Each row is a point on a tangle of strands that fork, close into loops and nearly touch. The rows are in no order.
Points whose rows are less than 40 apart are linked; no others are. Some points are linked to none.
Z506: [  5  -7  -9  22   2   9 -10  21   4  -3   5  11  -6  -2  -6   4   4   8
   6  15  -1]
Z175: [ -4  11  -6   0  10 -10   7  -3 -19  -6 -21   7   5  -3  -1  -8 -21 -12
  10 -21 -17]
Z641: [ 11   1   5  -5 -25  16 -10  15  -8  16   4  -7 -18  10 -20  -6  -5   4
  14  -9  -6]
Z75: [-14   4  -5  -4   2   8  -7  -2 -19  -4 -21  12  -3  -1  -5 -12 -14  -6
  13 -10 -10]
Z975: [ 10   5  14   0   2 -19  11  12  13  -5  -3   0   5  -7  13 -22  -4  -5
 -10 -28 -16]
Z959: [ 5  5 -7 11 -2 13 -8 10  3  3 12 14  1  3  3  2 14  8  0  7 12]
Z188: [-19 -12   3 -17  -8  -5 -11  -1   2 -17 -10   8   1  -1   1  -7   2  -4
  15   2   9]
Z9: [ -2 -12  -1  -7 -15   6  12 -14 -11  26  19  -4 -14 -13 -12  -2  12   6
 -26  18   0]
Z282: [-20   0  -2   4  -1 -14   1   1  -5 -18  -3  -5  15   2   7   2 -15  -5
   9  -3  -6]
Z967: [ 12  -4  -8  10  -4  -4  16 -18 -13  14   1  11   3  -5  -4   5   8 -12
 -31  20  13]
Z207: [ 4  2  7  1 -4 14  1  0 -8 16 25 -2  2 13 -7 12  4 -3 -9 16 -7]
Z708: [ -4  12  -1  -8   3  -7  -2  -4  10 -18  -2   5  -5   5   2  16  12 -11
   4   9  -4]
Z542: [ -8  11   2  17  12   6  -7  13   5  -8  -6   0  -6  21   6  -1 -10   1
 -11   1  -5]
Z392: [ 13   1   0 -17  -7  19 -10  -5 -11   9   1  -2 -15   7 -14  -7  -3   1
  10  -3  -4]
Z856: [  5  -6  -4 -10 -14  16   7  -3   4  10  18  13   2  -3 -14  15  11  -3
  16   9  -3]
Z920: [ -1  -1   4  -6   7  20   3   4 -18   1 -10   5 -10   4 -14 -12  -6  -1
  15  -1  -6]
Z756: [ 12 -11 -13  11   2  -6   6 -16  -4  19   5   8 -15  -1  -9  13  13   8
 -24  20   7]
Z711: [  0  13   5 -13   1   3   2 -11  -7  -8  10 -10  11   2   6   0  14   5
  10  -4  14]
Z427: [ -3   5   9  -8  13 -13  -4  -2  10 -12  -6 -10   6   1  17 -12 -10   6
  -7 -12   5]
Z710: [-23 -16  -5  -6  -7   6 -11   1  -5 -17 -13  -7   6   8  -9 -13  -2  -5
   9  -8   8]
Z348: [-13  -3  -7  16   8  -1 -13  21   2 -13  -8   5  -3   6   1   4  -4   9
  -3   2  -9]
Z566: [-34 -12  -3   6 -12   5 -11 -12 -13  -6 -22   0   4   1  -2 -11  -3 -12
   5 -18   7]
Z467: [ 17   9  -8   2   7   4   8  -5 -12  28  -3  -3   3  -8   3  12  11  13
  -6   9   8]
Z893: [ 10  -8   4  -1  -3   8   4 -14   5   2   8  14   3   7 -10  22   9  -4
   1  12   8]
Z128: [ 6  4 -4 11 15 -9  1  7 -7 19  9 -7 -4 -2  6 10 11 22 -1 15  2]
Z453: [ 10   0  10   1  16  -6  25   2  -1   1   2   6   1 -13   9   4  -1   3
 -31   2   2]
Z300: [ -5  13  13   7   7  -3 -10  -1   1 -20   1 -22   2  -3  15 -13  -2   2
 -10  -5   0]
Z520: [ 10   1  10   1 -36  15   3  16   0  10  19  -5 -19   6 -13   5  -8   6
  15  -1   4]
Z745: [ -2   6   3  11   1 -10  -6  -5   6 -19 -18  11  10 -11   2 -17   1  -8
   2 -33  -4]
Z497: [  9  11   8   3  13   4  -3  -7   3  -7   3   8  10  -4   0   7  13  10
 -13 -16  -1]
Z29: [ -1   5  -5  16  -8 -14   2   0   7 -15 -27  17  -2   5   7 -14 -15 -11
  -4 -38  -4]
Z751: [-26 -19  -9  12 -19   7 -18 -15 -20   4 -12 -17   0   0 -13  -6  -6 -11
  10 -15  -3]
Z695: [-22   2 -11  20  -3   2  -6   4  -5  -8 -24  -2  -2   8  10   0 -24 -12
 -10 -12  -9]
Z342: [-10  -1  -1  -1  -6   4 -17  -1   0  -9  25  -5 -11  18  -1  -8   3   9
   0   3   3]
Z431: [  9  11  -1   4  17  -3  15  21   0  -6  -8   1  12 -10   9  -6  -5  -1
  -6  -6  -5]
Z253: [ -3  -5   9  -6   3  11  20   4 -10   0   7   2  -3  -5   6  10   1   7
 -28  19   8]
Z63: [-2 12 -1  9  7 15 -8 -2  1 -6  1  5  2 -5  0  2  9 14  9 -6 -3]
Z739: [ 18  11   8  -4   8 -21   0   6   7  -6   4  11  -5 -12  17 -14   0  -2
 -23 -16  -6]
Z709: [  1  -7   9 -14   2   3   4  18  -8  13   5   5   1 -10   6   6   5   4
 -16  24   0]
Z91: [  5   4   9   8   0 -27   3   9  23 -16   4  13  13   9   9   4  10 -11
  -7 -11   3]
Z761: [  8   9   8  -3  16  -5  23   0  -1  -1   3   1  -6   9  16  -6 -12  -4
 -18   4   9]
Z477: [  6  12  -3 -20   9  -4  14 -11 -13  -7   8 -10   0  12   1  10  14   2
 -13   0  12]
Z418: [-12 -17 -11   5 -15   9 -18   2  -7  -2   2  -9  -1   2  -4  -7 -27  -3
   7   4 -11]
Z731: [ 12  -2  26  -4  13  -9  15   4   3  10 -13  17  15   2   2   9   6 -11
 -12   0   7]
Z537: [  5   1   2  -8  10  -6 -10  -3   1 -14 -24   3   9  -5  -7   8   2  -2
  10  -8  -4]
Z317: [  2   4  10  -1  12 -10  -4  -2   5 -21 -10  10  12  -5  -6   1  12   2
  -1 -26  -6]
Z26: [  6  -8   0   2 -24  -2  12   4  20  14  13  -3 -20  -9  -5   8  -6  12
  30   7   7]
Z72: [-19  10   7   8  -4   5 -17  -5  -3  -4  -4 -25   3   6   9  -9  -1   6
   9  -3  -1]
Z631: [  5   9   7  10   4 -17   7  -5  16 -15   4  14   8   4   4  20  11 -14
   0   4   3]
Z960: [-22   3  -7  -1   5 -16 -11   2   2 -12 -15 -12   5  -3   5 -20  -2 -22
  -9 -13 -12]
Z103: [  7   7   8 -15   4  -8  -1  -8   4 -11   5  -6  12  -1  19   0   0  11
  -8  -8  19]
Z834: [ 18  -7   2   0 -12  -1  -6   4  -3  14  12  -9 -19  -3 -15   7  12   7
   5  11  -1]
Z680: [-10   8   0  -6  -1   4 -11   1   1  10   9  14   5   4  -1  -3   4 -12
  13   6 -13]
Z634: [  3  -3 -10  11  -8   3   6   0  13   0  12  -2 -13  -4   1  17  -2  12
  25  18   3]
Z961: [  2   1  11   2  18  -4   4  -7 -11  -5   0  10  10   0  -5 -10 -22  -7
  -2 -19 -19]
Z550: [ -1 -12  -2   4  -7  -4 -15  -8   3   8  -3  -3  -3  -5 -16   3   0   0
  27   3 -12]
Z966: [  5   2  -8 -10 -20  14 -13  -8  22  10  14  -6  -7  -5   2   4   5   9
  15   3   3]
Z658: [-13   6  -2  13  -4  -9  -4   5   8 -20 -27   3   4  15   8   1 -14  -6
  -7 -25  -5]
Z248: [ 14   2  21   3   7 -10  26   3  17   6  -4  15  20  -1   6  10   8  -2
 -12 -21  -2]
Z768: [ 13   5  15   8   8  -9  21  10   6  -5  -6   8  18 -11  14   8 -12   8
  -2 -12  -1]
Z725: [ -5   8   1  -2   2  -3 -18  -5   8 -10 -10   5   8 -10   7 -23   1 -20
   0  -9  -2]
Z724: [ 14   0  18  -3  14  13  17   7  -7   7 -16  11   8  -6   3  -4   0 -11
  -9   6  11]
Z119: [ -4   8   5  12   6 -19  10  19   8  -3 -12   3  15  -9  13 -17  -6 -11
   1 -15  -9]
Z292: [-11  -6   5   6 -24 -12 -14   5   0  15  -7 -30 -18   3  -4  -2 -12  11
  24   1  -6]
Z577: [  1  11  -1   9  10  -5  19 -10  12  -1  11  18   0   0   4  17  20  -9
 -14   8   3]
Z494: [ 11 -12  -5 -11   4   3 -10  -8   4   9  17   2  -2   1  -3  -3   6   3
 -15  10   9]
Z498: [ 11   0   1   2   2   3  19 -20   2   4   4  13   9  -4  -2  14  11 -12
 -16   9  12]
Z950: [  0 -16   4 -10  -4  15  21  -5 -10  16  15  -7  -7  -4  -6  10  -1  15
 -19  19   6]
Z41: [ 10  -7   3  -4  10   3  -4  -7   5  -3  12   2   7  -7   4   0  -9  -6
 -10  10  -1]
Z760: [-28  -9 -12  11  -9   2  -8   3  -5  -2 -10  -4  -9   4   7  -3 -26  -7
   4   8  -9]
Z416: [-14  17  -5  16   8  -3  -1  11   2 -15   0   2  12  -8   7  -3  12   8
   9 -12  -6]
Z551: [ -3 -13  -5   0   9  -8 -17  -7   0  -5  -9   6   9   8 -14   6  -8  -2
  11  -6 -11]
Z415: [ -5   1 -20 -14  -4  10 -11  -7  23   0   2 -12  -2   1  -1  -5   6  -5
  16   5   1]
Z70: [ -9  -9  -7  11 -16   5 -14  -9 -11  -1  -4 -24  -4   1 -21  -4  -3  -1
  25  -7 -10]
Z349: [  9  10 -15 -21   8   8  -1  -9  10   0  -4  -9  -7   7   3  -7  10 -11
   2   7  13]
Z340: [  6   0   1   3   6 -13 -10  -9   6  11   1 -10  -1  10   6   2  -1   1
  14  13   8]
Z408: [ -7   4   6   6 -10   0 -13   1  -3   5   1 -32 -10  -3   4  -5  -2  13
  19   9  -4]
Z481: [-10  -1  -8  21   4   6   4  -3  10  -5   6  -2   6   1   5   8 -13   8
  22  10  -2]
Z977: [  6 -10 -14   6   5  -6   5   7   1  20  18   3  -9   1  -4  18   9  16
 -10  20  -1]
Z903: [ 13  -8 -13 -13 -26   6   2   9 -13  19  16  -4   0  -6  -4   4  16  16
 -13  10  19]
Z384: [  8  -6 -14 -15  -3   0  -1 -10 -13  21  19   0  10  -7  -4   4  18  13
 -22   5   9]
Z95: [  2   3   4  -8  19  13  12  16 -10  -2 -17   7   0  -6  -2  -5  -4  -2
   0   3  -4]
Z667: [  4 -14   2 -16   5   3 -21   9  -7   3  -7  -1  -1   2  -8 -19  -2  -9
   0   6   0]
Z36: [  6  -9  -5 -12 -14   6  26   1   7  19  18 -11 -18  -4  -7   6   1  12
  13  11  10]
Z236: [ -5 -18  -4 -15 -11   0 -12  10  -4   2  -1  -9 -10   3  -6 -13 -16  -2
  12  12  -3]
Z174: [ 10  19 -12 -16  13  -8   1  -5   3 -11  -7  -5  -7   5   3   8  13  -7
  -4   1   1]
Z294: [  4 -10  -5 -15   1  16  18   0  -6  12  15  -4  -9   8  -7   0  -7   9
   8  11   8]

A fork is a point with three links, a tip a point with one. Leave the first point through the second and follow the links. Name the first fork or tip that comes.
Z188; Z710 | Z317
Z174; Z477 | Z292
Z292; Z408 | Z174

A piece is two or more points that can be reached from each other along the links. Count, over all rows, the pieces, the separate loops (a circle has one, a figure eight two, a Y none), the forks (points with three links) and the tips (points with one).
pieces | 5
loops | 1
forks | 11
tips | 19

How many points has the smallest loop of links through each point below? Write - if it is on no loop.
Z967 | -
Z95 | 6
Z725 | -

Name the points in between on the shortest way along the links from the first point to the second, in order.
Z103; Z756 | Z711 > Z477 > Z174 > Z708 > Z631 > Z577 > Z498 > Z967
Z188; Z416 | Z710 > Z566 > Z751 > Z70 > Z550 > Z551 > Z537 > Z317 > Z497 > Z63
Z174; Z292 | Z477 > Z711 > Z103 > Z427 > Z300 > Z72 > Z408
Z537; Z667 | Z317 > Z745 > Z29 > Z658 > Z695 > Z760 > Z418 > Z236
Z966; Z856 | Z415 > Z349 > Z174 > Z708 > Z631 > Z577 > Z498 > Z893
Z739; Z520 | Z975 > Z119 > Z431 > Z95 > Z920 > Z392 > Z641
